Each scene shows the same named points in several views. A view is turned or mirrored, and shifted as a whole, has a little noise and may leave points out.

Scene 1
View 1
z988: [-25.8 -22.4  -1.8 -21.7 -13.1  16.3  -0.6  -2.1   1.0   6.2  -1.9 -10.2
   1.4 -11.4  -9.6  -5.9 -25.4 -22.6 -25.0  -5.6  17.1  34.8   5.4 -17.0]
z726: [-21.9 -11.4   1.6 -15.6 -13.6   8.5   9.4 -10.1   6.3  -5.0  -1.5  -1.6
  -4.0   6.1  14.6  -1.6  -3.1  -9.1   3.3 -11.9  16.1  17.3   7.5  -4.5]
z916: [  7.3  -2.9  -5.2  -4.4  -5.1   9.6  18.3 -27.8   4.0   2.9 -29.3   6.1
  -2.8   4.5 -19.0   8.3 -10.2  21.3 -12.3 -24.2  -8.3  11.5 -30.2 -14.6]
z186: [ -6.5  -2.3   0.1  -8.4  -9.7   5.8  17.0 -21.3   7.8  -5.4 -14.7   2.8
  -6.5  13.3   7.7   4.6   1.6  11.1   6.6 -19.0   3.1   8.9 -12.4  -4.1]
z358: [  6.3   9.0   1.1   2.0  -6.4  -3.4  26.9 -30.8  13.6  -8.6 -29.1   5.5
 -13.5  30.1  14.1  11.7  15.8  34.7  23.7 -24.7  -7.1  -5.9 -33.9   0.7]
z273: [-25.0  -5.7   3.5 -11.0 -12.8  -1.5  10.8  -3.2  15.8  -4.4  -6.7 -17.6
 -15.4  21.7  26.3  -2.3   6.8  -3.4  17.8  -2.6  13.2  14.4  -8.4   0.0]
z884: [  1.2  -4.4  -2.3  -7.5  -8.0  11.7  18.2 -28.2   1.4  -4.0 -16.9  14.0
  -0.6   4.7  -3.9   7.2  -3.1  14.3  -4.0 -27.4  -0.2   8.4 -11.7  -7.6]
z433: [-23.2  -5.3   4.1 -13.4 -15.7   3.9  15.1 -12.9  10.5 -13.4   4.2   2.6
  -8.7  20.0  38.4   0.2  12.9  -5.2  25.4 -14.4  18.9   7.6  13.8   5.8]
z500: [  4.7  -0.6  -3.5  -3.9  -6.5   7.0  20.3 -29.3   5.5  -2.0 -25.4   8.7
  -4.9   9.8  -7.0   8.6  -2.3  22.1  -1.8 -25.4  -5.9   6.2 -24.9  -8.9]
z897: [-14.8 -10.6   1.0 -15.0 -13.5  13.3  11.8 -17.5   1.4  -7.2  -1.0  10.2
   0.3   3.5  12.9   1.1  -2.5  -5.8   2.5 -21.0  15.3  14.6  11.8  -3.1]
z569: [-15.9 -10.1  -2.1 -11.0  -7.9   3.9   6.5  -5.3  11.2   6.9 -20.2 -20.1
 -10.6   7.7  -7.1  -1.0 -13.1  -0.3  -9.8  -2.7   4.1  24.3 -25.1 -14.3]
z430: [-21.7 -11.1   0.2 -14.3 -11.5   5.6   7.5  -5.3   9.7   1.2  -8.9 -14.1
  -8.4   7.7   6.0  -2.6  -8.0  -7.5  -1.5  -4.4  11.6  22.5  -8.2  -9.6]
z415: [-40.2 -15.8   3.7 -20.0 -15.5   1.4  -0.4  10.5  15.7   0.9   1.6 -30.7
 -14.2  11.6  23.2  -8.9  -5.9 -24.3   6.5   9.4  22.9  28.4   1.9  -6.2]
z614: [ -9.3  10.1   0.9   5.3  -5.9 -16.5  18.0  -8.1  29.8   2.4 -38.7 -35.9
 -31.0  41.1  12.9   4.6  14.4  28.5  25.6   2.3  -8.6   3.4 -61.6  -4.6]
z636: [-15.4  -9.6  -1.0 -10.8  -9.7   5.0   9.3  -9.1   9.1   2.6 -15.6 -12.1
  -8.0   6.5  -1.5  -0.1  -9.8   0.0  -5.1  -8.1   5.7  21.2 -16.7 -11.8]
z268: [ -5.1   7.2   1.5   0.5  -8.9  -6.1  22.8 -21.2  17.9  -9.3 -22.4  -4.7
 -17.9  33.3  24.8   8.0  18.1  24.1  29.7 -16.2  -0.6  -2.6 -27.2   3.6]
View 2
z430: [ -3.3   1.3  -5.6  -9.2  -6.3  -3.9 -29.7  27.7  -5.7  -0.5 -22.2  -1.4
 -10.3  -5.5 -10.6  13.5  -1.8  -8.6   4.8  -6.0  -0.6  -9.2 -26.1  15.4]
z433: [ -1.1  10.4  -8.1  -5.1 -13.6   8.2  -8.5  27.4 -30.1  -7.7   1.2  -0.6
   1.7  -2.4  -5.5   1.9  -5.0  17.7 -17.3  -7.2  -4.6  20.1 -14.0  17.7]
z186: [ -8.2  -0.6  -0.9  -0.7   4.1  -3.3  -9.3  13.1   1.9   9.8  -1.1  -2.1
  -7.6  -6.3  -7.2  18.4  -7.5   7.4 -11.3  -9.6  -9.3  -9.8 -18.4  12.4]
z726: [ -6.0   1.3  -7.7 -11.2 -13.0  -0.5 -22.1  27.0  -9.9  -2.8 -12.7  -4.2
  -7.6 -12.3 -13.7   7.1  -5.3  -1.5  -3.9  -5.1  -0.5   5.1 -15.4  18.8]
z916: [-13.2 -11.5   6.1   0.3  16.9 -12.7 -12.0   1.7  29.6  23.1  -4.8  -4.2
 -17.5 -12.6 -12.5  30.5 -10.5  -3.3  -6.1 -11.0 -11.2 -32.4 -19.9  10.8]
z415: [  5.3  12.4 -13.5 -13.3 -22.3   4.1 -40.1  45.6 -31.4 -18.1 -33.2   1.7
  -4.6   2.7  -7.0   3.9   6.1  -9.5  11.2  -2.1   6.0   7.4 -32.9  19.1]
z614: [  9.2  14.1   9.5  22.2  30.4   1.7  -9.4  11.3 -13.0  10.7 -11.8  12.6
   2.9  39.6  21.8  38.8   6.3  16.3  -4.1 -16.4 -18.3 -43.7 -57.5  -1.4]
z884: [-13.4  -8.2   1.6  -3.0   7.2  -7.6  -8.7   5.8  16.6  16.1   2.2  -5.8
 -13.1 -16.8 -15.1  20.1 -11.9   3.4 -12.3 -10.0  -9.1 -13.4 -10.3  14.0]
z897: [ -9.6  -2.2  -7.1 -11.6 -11.7  -1.4 -16.8  21.9  -4.0   1.8  -4.0  -5.6
  -9.4 -19.9 -17.6   6.5  -8.7   1.8 -10.6  -5.0  -1.9   8.0  -7.7  19.7]
z268: [  0.3  10.4   4.5  12.9  16.4   4.2   3.8   8.1 -14.2   9.9   7.2   4.7
   3.1  16.9   9.5  23.5  -3.8  25.2 -20.1 -15.4 -17.3 -14.6 -30.1   6.4]
z500: [-11.9  -7.6   5.0   1.9  15.5  -8.0  -5.9   2.5  18.4  19.8   1.1  -2.8
 -12.5  -8.6  -9.0  26.9 -10.7   4.8 -12.8 -12.1 -12.0 -23.9 -18.1  10.1]
z358: [ -4.3   4.6   7.6  15.1  24.2  -0.3   9.8  -1.0   0.2  18.1  13.4   2.8
  -1.0  11.3   6.9  28.8  -8.0  26.3 -23.9 -16.2 -19.1 -21.7 -25.2   5.6]
z273: [  2.7   9.8  -5.4  -2.3  -4.4   2.9 -21.0  27.7 -20.3  -5.0 -16.1   2.5
  -2.5   6.4  -1.5  13.1   0.4   4.4  -3.0  -7.5  -3.4  -3.3 -29.7  14.2]
z636: [ -5.3  -2.8  -1.8  -6.4  -0.3  -6.2 -27.1  21.8   4.4   5.1 -19.7  -1.5
 -12.1  -5.3 -10.0  19.1  -2.8  -9.5   3.8  -7.0  -3.4 -18.4 -27.6  13.9]
z569: [ -3.7  -1.6  -0.3  -5.1   2.6  -7.6 -32.9  23.0   6.5   4.8 -26.3   0.6
 -13.3  -1.7  -8.0  23.2  -0.4 -14.1  10.4  -6.9  -2.4 -26.1 -34.1  12.1]
z988: [ -9.9  -8.3 -10.6 -22.9 -18.5  -9.4 -45.4  33.9   8.9  -2.9 -33.2  -6.6
 -20.2 -25.5 -26.4   8.5  -4.2 -27.3  15.8   0.4   7.8  -5.8 -17.9  22.2]
View 3
z415: [ 55.6 -37.4  23.5 -18.1  -2.6   2.2  -7.1   3.1   0.6 -27.6   6.0 -13.7
  13.1   1.4   2.9   2.8  17.1   7.2  25.6  20.1   3.6  -1.4   8.7   8.4]
z569: [ 33.0 -13.6   8.4   5.9   0.1   7.1   5.0  -7.5  13.4 -20.2   6.3 -16.5
   4.9  22.5   7.9  11.7   5.4  19.6  28.6  -5.6  16.7   5.8  13.9 -14.5]
z636: [ 31.0 -13.6   4.7   5.3   0.9   5.4   4.3  -7.1   6.9 -15.3   3.9 -13.9
   6.7  16.9  10.9   8.6   2.4  15.9  20.4  -4.9   9.5   4.5  12.6 -10.5]
z916: [  9.3   7.5 -10.1  27.5   3.6   8.5  13.4 -16.7  11.5  -5.2   1.6 -14.4
  -0.6  30.2  18.5  13.3  -9.5  24.8  16.2 -26.6  12.7  10.3  16.2 -27.9]
z884: [ 12.9  -0.7 -10.0  19.1   4.5   5.9   9.4 -13.9  -3.1   1.4  -2.5  -8.8
   1.6  14.9  22.7   6.6 -11.0  15.3   0.7 -18.7  -4.1   7.4  11.4 -14.3]
z433: [ 38.7 -20.5  20.8  -4.8   3.3  -0.2  -6.7  -5.2 -12.3  -3.3  -2.4  -4.8
  11.2 -15.0  30.2 -10.4  -0.1  -7.5  -6.4   8.0 -21.0  -2.8   7.4  12.3]
z358: [ 13.1  20.8  27.4  28.7   7.6   1.4   3.5 -24.4  17.4   5.4   1.0  -8.7
   3.7   5.3  54.1  -8.5 -13.1  -4.7  -1.2 -24.8  -5.3   2.7  18.5 -18.1]
z614: [ 33.4  19.7  63.0  21.5   5.1   1.4  -1.2 -23.0  46.7 -17.0  12.3 -17.5
   5.2  14.1  50.7  -7.8   2.6  -6.2  29.7 -17.4  17.8   0.3  24.8 -24.6]
z273: [ 43.1 -16.7  30.8  -3.2   2.1   1.5  -5.8  -6.4   5.2 -14.3   3.8 -11.6
  10.1  -2.0  25.5  -4.9   6.7  -2.2  13.7   5.4  -2.5  -1.4  11.6   2.0]
z186: [ 22.1  -3.9   6.3  13.5   4.6   4.1   3.6 -11.9   2.2  -1.9  -0.4  -9.4
   4.3   8.2  27.4   1.3  -5.7   7.3   3.7 -11.7  -4.4   3.9  12.1  -9.3]
z897: [ 27.1 -21.3  -7.5   1.8   1.7   3.5   1.0  -4.4 -16.5  -2.7  -3.8  -7.0
   7.4   0.9  14.8   3.0  -3.0  10.5  -1.9  -0.6 -12.7   3.7   6.2   2.7]
z268: [ 24.4  11.5  37.9  18.8   6.6  -0.6  -1.5 -20.6  17.3  -0.6   2.9  -9.3
   6.4  -1.3  51.8 -11.9  -6.8 -10.8   2.4 -14.9  -6.8  -0.7  17.4 -11.1]
z726: [ 34.1 -24.5   1.8  -3.7   0.6   3.2  -0.8  -3.2 -10.5  -9.6  -0.8  -9.0
   9.2   2.3  11.3   2.9   2.5   8.7   5.7   3.6  -7.3   1.9   7.5   3.0]
z430: [ 37.5 -21.1   7.3  -1.1   0.0   4.9   0.4  -3.9   1.0 -16.1   3.2 -13.9
   7.8  11.0   9.0   6.1   5.7  13.7  19.3   1.7   5.3   3.2  10.5  -4.3]
z500: [ 11.0   7.7  -2.1  25.2   5.0   5.3  10.4 -17.3   7.1   0.2  -0.3 -10.1
   1.1  17.7  29.7   5.1 -11.0  14.7   4.9 -23.4   1.6   7.9  14.8 -21.2]
z988: [ 37.3 -37.9 -20.2  -7.6  -3.4   8.5   4.5   4.7 -12.0 -21.4   1.8 -15.1
   7.1  19.2 -16.5  18.3   9.5  31.2  23.6   7.3   8.6   6.1   5.1  -2.1]
View 4
z726: [ -1.0 -15.0  -6.2   3.3  -6.7  -3.0 -12.8  -9.4  25.1   7.6   4.1  -6.7
  -1.8   3.8  -8.7 -14.4 -10.3  -2.5   2.6  -0.4   8.1  10.9   5.3 -11.7]
z273: [  8.5  -3.5  -0.2   2.4 -13.9 -14.2  -5.5  -7.9  15.2   0.2  20.9 -19.6
 -14.8 -13.8  -0.3   4.3  -7.6  13.2   3.6  -5.9  -3.5  14.2  12.7 -12.3]
z433: [ -1.8 -18.8   2.4  12.2 -11.0 -16.3 -12.0 -17.4  18.6   7.3  13.3 -16.0
 -21.0   1.2  -0.1   0.2  -7.9   6.7   4.3  -5.3   6.7  39.6  12.9 -10.0]
z415: [ 16.2  -1.6  -2.1   1.0 -15.6 -15.8 -20.8  -7.3  25.7   8.8  32.8  -6.5
 -19.6 -34.1  -7.0  -9.9 -13.4  -6.3   4.0  -0.4   1.2  -4.2   6.5 -18.2]
z988: [  8.0  -6.8 -14.3  -6.1  -5.4   6.3 -21.7  -1.0  34.0  11.0   6.0   5.5
  10.4 -10.6 -19.6 -32.0 -15.1 -18.1   3.1   5.0   7.8 -27.7  -4.9 -16.6]
z569: [  9.9   5.9 -11.1 -13.1  -9.4   4.1  -0.1   5.4  16.8  -5.3   7.1 -15.1
  11.5 -11.1  -9.3  -6.4  -8.8  12.9   3.0  -1.0  -7.6 -24.5   6.6 -12.9]
z500: [ -6.8  -5.3 -12.2  -8.7  -3.4  10.3  12.5   3.8  10.3 -10.7 -18.6 -24.7
  21.9  24.6  -6.4   2.1  -4.0  28.3   2.5  -5.7  -4.3   1.6  10.9  -5.4]
z636: [  4.9  -0.3 -10.0  -8.7  -8.0   3.2  -2.5   1.8  18.0  -2.4   3.8 -14.7
   9.4  -4.0  -9.8  -7.4  -8.9  10.8   2.9  -1.6  -3.6 -12.4   6.0 -11.8]
z430: [  7.4  -3.2  -7.1  -4.9  -9.2  -2.8  -9.2  -2.8  20.5   1.7  10.9 -11.0
   0.7  -9.6  -9.6  -9.2 -10.0   4.4   3.0  -1.4  -0.3  -6.8   5.9 -13.6]
z884: [-10.4 -11.0 -12.1  -4.5  -1.5  10.6   5.5  -0.6  16.1  -4.7 -18.5 -17.4
  19.3  25.8  -9.2  -6.0  -5.4  17.9   2.2  -3.8   1.7   5.6   7.9  -6.5]
z268: [ -1.4  -3.7  -0.1  -0.7 -11.7  -9.2  15.4  -3.6   0.3 -12.6   2.1 -36.9
  -4.1  10.3   5.7  24.0  -0.2  41.8   4.4 -12.1  -9.6  30.0  21.5  -5.2]
z916: [ -6.6  -1.0 -16.0 -14.6  -1.4  18.1  12.8   8.4  11.1 -12.5 -21.7 -21.9
  30.9  24.1 -11.9  -2.8  -4.4  26.7   3.0  -3.8  -5.9 -14.6   7.3  -6.0]
z614: [ 14.4  18.4  -1.4 -14.6 -17.6 -10.2  23.7   9.5  -8.5 -26.2  16.8 -45.9
  -1.1 -15.7   7.7  36.5   0.7  58.3   5.0 -13.7 -25.7  -1.7  24.7  -7.4]
View 5
z614: [-26.6  -2.8  17.3 -24.0 -28.2 -28.8  16.0  11.6 -29.3  25.4   2.8 -26.1
 -12.0  -2.9   0.4   8.7  -6.1  -4.7  -1.3  49.7  -8.5  30.3 -20.8  22.8]
z268: [ -3.7  -0.6  15.5 -20.8   1.2 -14.2   8.9  -0.4 -15.6   5.9 -13.6 -10.0
 -16.4  -9.9   8.5   1.4 -15.8  -1.6 -11.2  34.4 -10.6  25.3 -24.3  23.1]
z430: [ -1.4 -10.4  14.5  -1.4 -10.6   4.4  11.5  -3.5  16.3  25.1  -9.7   1.8
 -22.9   9.0 -13.8   4.5   0.5  -4.0   8.1   3.5  19.4  19.3  18.8  -1.3]
z569: [ -1.2  -8.3  15.8  -7.4 -28.8  -3.1  15.6   5.9  -0.6  37.1  -8.4  -2.8
 -24.7  13.9  -7.3   5.2  12.5   2.5  12.1  10.1  23.1  16.8  24.1   8.0]
z433: [  0.0 -10.0  12.4   0.0  22.0   8.0   5.6 -15.9  27.5  -1.9 -14.9   3.8
 -18.0  -6.6 -13.1   3.2 -24.5 -12.1  -6.8   5.9  -0.1  24.1  -7.5  -5.3]
z500: [ 21.6  -0.1  15.3 -16.3  -8.3  -2.8   8.1   4.1 -15.6  17.7 -26.5   6.5
 -28.4   3.2  16.9  -5.4   5.0  11.7  -3.7  14.4  10.6  14.4   5.8  26.4]
z358: [  9.0   2.4  15.0 -22.6   0.5 -12.8   7.1   2.4 -24.2   6.7 -21.6  -4.0
 -20.8  -8.2  18.9  -3.9  -9.8   5.7 -13.2  32.7  -8.7  22.1 -20.3  30.6]
z884: [ 25.4  -2.2  14.2 -12.1  -1.9   4.6   7.0  -0.9  -4.8  14.1 -28.2  12.1
 -29.9   3.8  13.3  -5.4   3.2   9.7  -3.6   5.8  14.5  13.1  10.8  20.8]
z186: [ 11.9  -4.4  14.2 -10.1  -0.8   0.6   8.4  -2.1   0.1  12.1 -20.6   4.6
 -25.3   0.8   5.1  -0.8  -3.9   3.3  -3.6  10.7   8.1  18.0   3.3  14.0]
z897: [ 16.8  -8.2  13.1  -0.8  10.8  13.6   6.0 -11.4  21.7   8.4 -23.5  13.7
 -26.4   2.5  -4.6  -0.8  -7.2  -0.3  -1.7  -5.2  15.2  15.5  13.6   1.8]
z988: [  9.7 -14.7  13.5   6.5 -15.6  17.4  12.2  -6.4  29.4  33.9 -13.3  12.1
 -29.8  19.0 -19.0   4.8  12.8  -0.3  16.6 -16.3  36.2  11.5  44.2  -9.4]
z726: [  5.8 -10.8  13.5   1.1   4.2  11.0   8.7  -9.7  23.3  14.0 -15.2   7.5
 -24.0   4.4 -12.2   3.0  -6.5  -4.7   3.0  -1.7  14.7  18.8  14.1  -3.8]
z415: [-20.7 -17.5  12.9   6.9  -7.9   5.7  13.7  -9.8  35.8  24.1   2.8  -4.8
 -16.2   7.5 -33.8  12.3  -8.0 -17.3  12.5   2.3  16.6  24.2  16.9 -21.1]
z916: [ 23.6  -0.6  15.7 -17.1 -19.1  -2.5   9.7   7.5 -18.9  26.0 -27.1   8.1
 -32.1   9.5  18.1  -5.0  14.4  15.4   1.3  11.6  18.5  11.8  16.7  28.2]
View 6
z186: [ -3.5   2.5  22.3   8.1 -13.2 -13.6  -5.3  -4.3   0.7   7.7   0.4   2.3
  -9.0  11.5  -1.1 -17.2  10.5   4.1   3.8   5.8  -0.9   9.4  -3.2   0.8]
z273: [ -2.1   9.6  17.4  12.9  -2.5 -23.6  25.5   3.4  -1.0  13.4  -9.6  12.5
  -9.8  10.6 -12.1  -5.0  28.3  11.9  -3.0  22.4  -8.0   0.9  -5.2   4.4]
z988: [ 35.4 -10.7  33.1   6.5  10.2 -12.4  -3.2  27.4  -1.8 -15.2  -8.9  34.4
  21.3  -7.8  -6.6   1.0  27.3   4.4  20.9  -4.4 -15.0   2.4  -7.7   4.6]
z358: [-29.7  15.2  18.4  15.7 -31.0 -22.7  -3.1 -27.5  10.3  20.1   7.5 -13.5
 -24.9  21.5   4.0 -25.2  -1.5   1.9  -7.9   7.1   7.5  16.2  -1.9  -2.3]
z897: [ 10.0 -10.0  19.4  -3.0   0.2  -2.1  -9.2  13.5 -11.8   4.7  -5.4   5.6
  -3.5   8.0  -5.1 -17.6  21.7   8.2   9.1  13.3  -7.3   1.4   0.7   6.9]
z430: [ 12.5   0.5  27.1  11.9  -1.2 -20.5   6.1   9.1   4.1  -1.8  -6.2  21.2
   5.9   1.6  -5.7  -3.8  21.7   4.9   9.8   3.1  -8.7   6.0  -6.5   2.6]
z636: [  9.5   4.4  28.8  15.3  -5.8 -22.9   3.9   3.9   7.4  -2.0  -3.1  20.6
   3.7   3.3  -3.2  -5.1  15.6   2.8   8.4  -1.1  -6.1   9.4  -7.0   0.1]
z268: [-26.8  17.1  14.6  16.3 -23.0 -25.4  12.7 -20.7   6.5  24.3   1.0  -8.4
 -25.6  21.5  -2.8 -19.2   9.2   6.1 -11.0  18.9   2.9  10.8  -3.3   0.4]
z415: [ 17.7   4.4  20.9  13.4  12.1 -26.1  35.9  20.9  -2.8   3.7 -17.3  30.9
   4.8   1.3 -16.4   6.5  41.9  13.6   4.9  22.4 -16.7  -4.7  -8.1   6.7]
z569: [ 11.0   8.3  32.3  20.9  -6.1 -30.3   9.4   1.8  13.6  -5.2  -2.6  26.6
   8.1   0.8  -3.3  -0.4  14.2   0.3   9.1  -6.4  -7.1  12.3  -9.3  -0.7]
z884: [  0.9  -3.2  26.2   4.9 -15.7  -8.2 -22.8  -4.9   1.7   2.6   4.0   0.7
  -4.2   8.1   3.9 -22.1   3.7   0.0   9.2  -4.4   0.7  11.7  -1.8  -0.3]
z916: [ -0.4   3.6  33.3  15.2 -22.2 -18.6 -24.3 -12.3  14.2  -3.8   8.7   8.1
   2.0   5.7   8.5 -18.7  -6.4  -6.6  10.4 -19.4   2.7  19.5  -5.6  -4.5]
z726: [ 11.3  -4.7  20.2   3.0   2.2  -9.2   3.3  14.3  -7.4   4.2  -8.4  12.3
  -2.2   6.4  -7.7 -10.7  26.6  10.3   8.3  15.6  -8.9   0.2  -3.0   6.2]
z500: [ -7.1   3.9  27.3  12.1 -21.8 -16.4 -18.8 -13.1   9.2   3.3   6.3   1.4
  -6.8  10.2   5.8 -20.7  -2.5  -2.3   6.1  -7.5   3.3  16.2  -3.3  -2.2]
z614: [-31.0  36.4  23.2  38.6 -27.8 -53.7  36.1 -32.4  28.6  20.0   2.3   9.6
 -19.0  17.9  -3.0  -3.9   5.8   1.2 -14.9   5.6   3.5  18.4 -11.7  -6.3]

In a view up to two points have been moved. Name them for each view, in the order of its rows, or write none.
view 1 -> none
view 2 -> z415, z273
view 3 -> z916
view 4 -> z726
view 5 -> z268, z569
view 6 -> z430
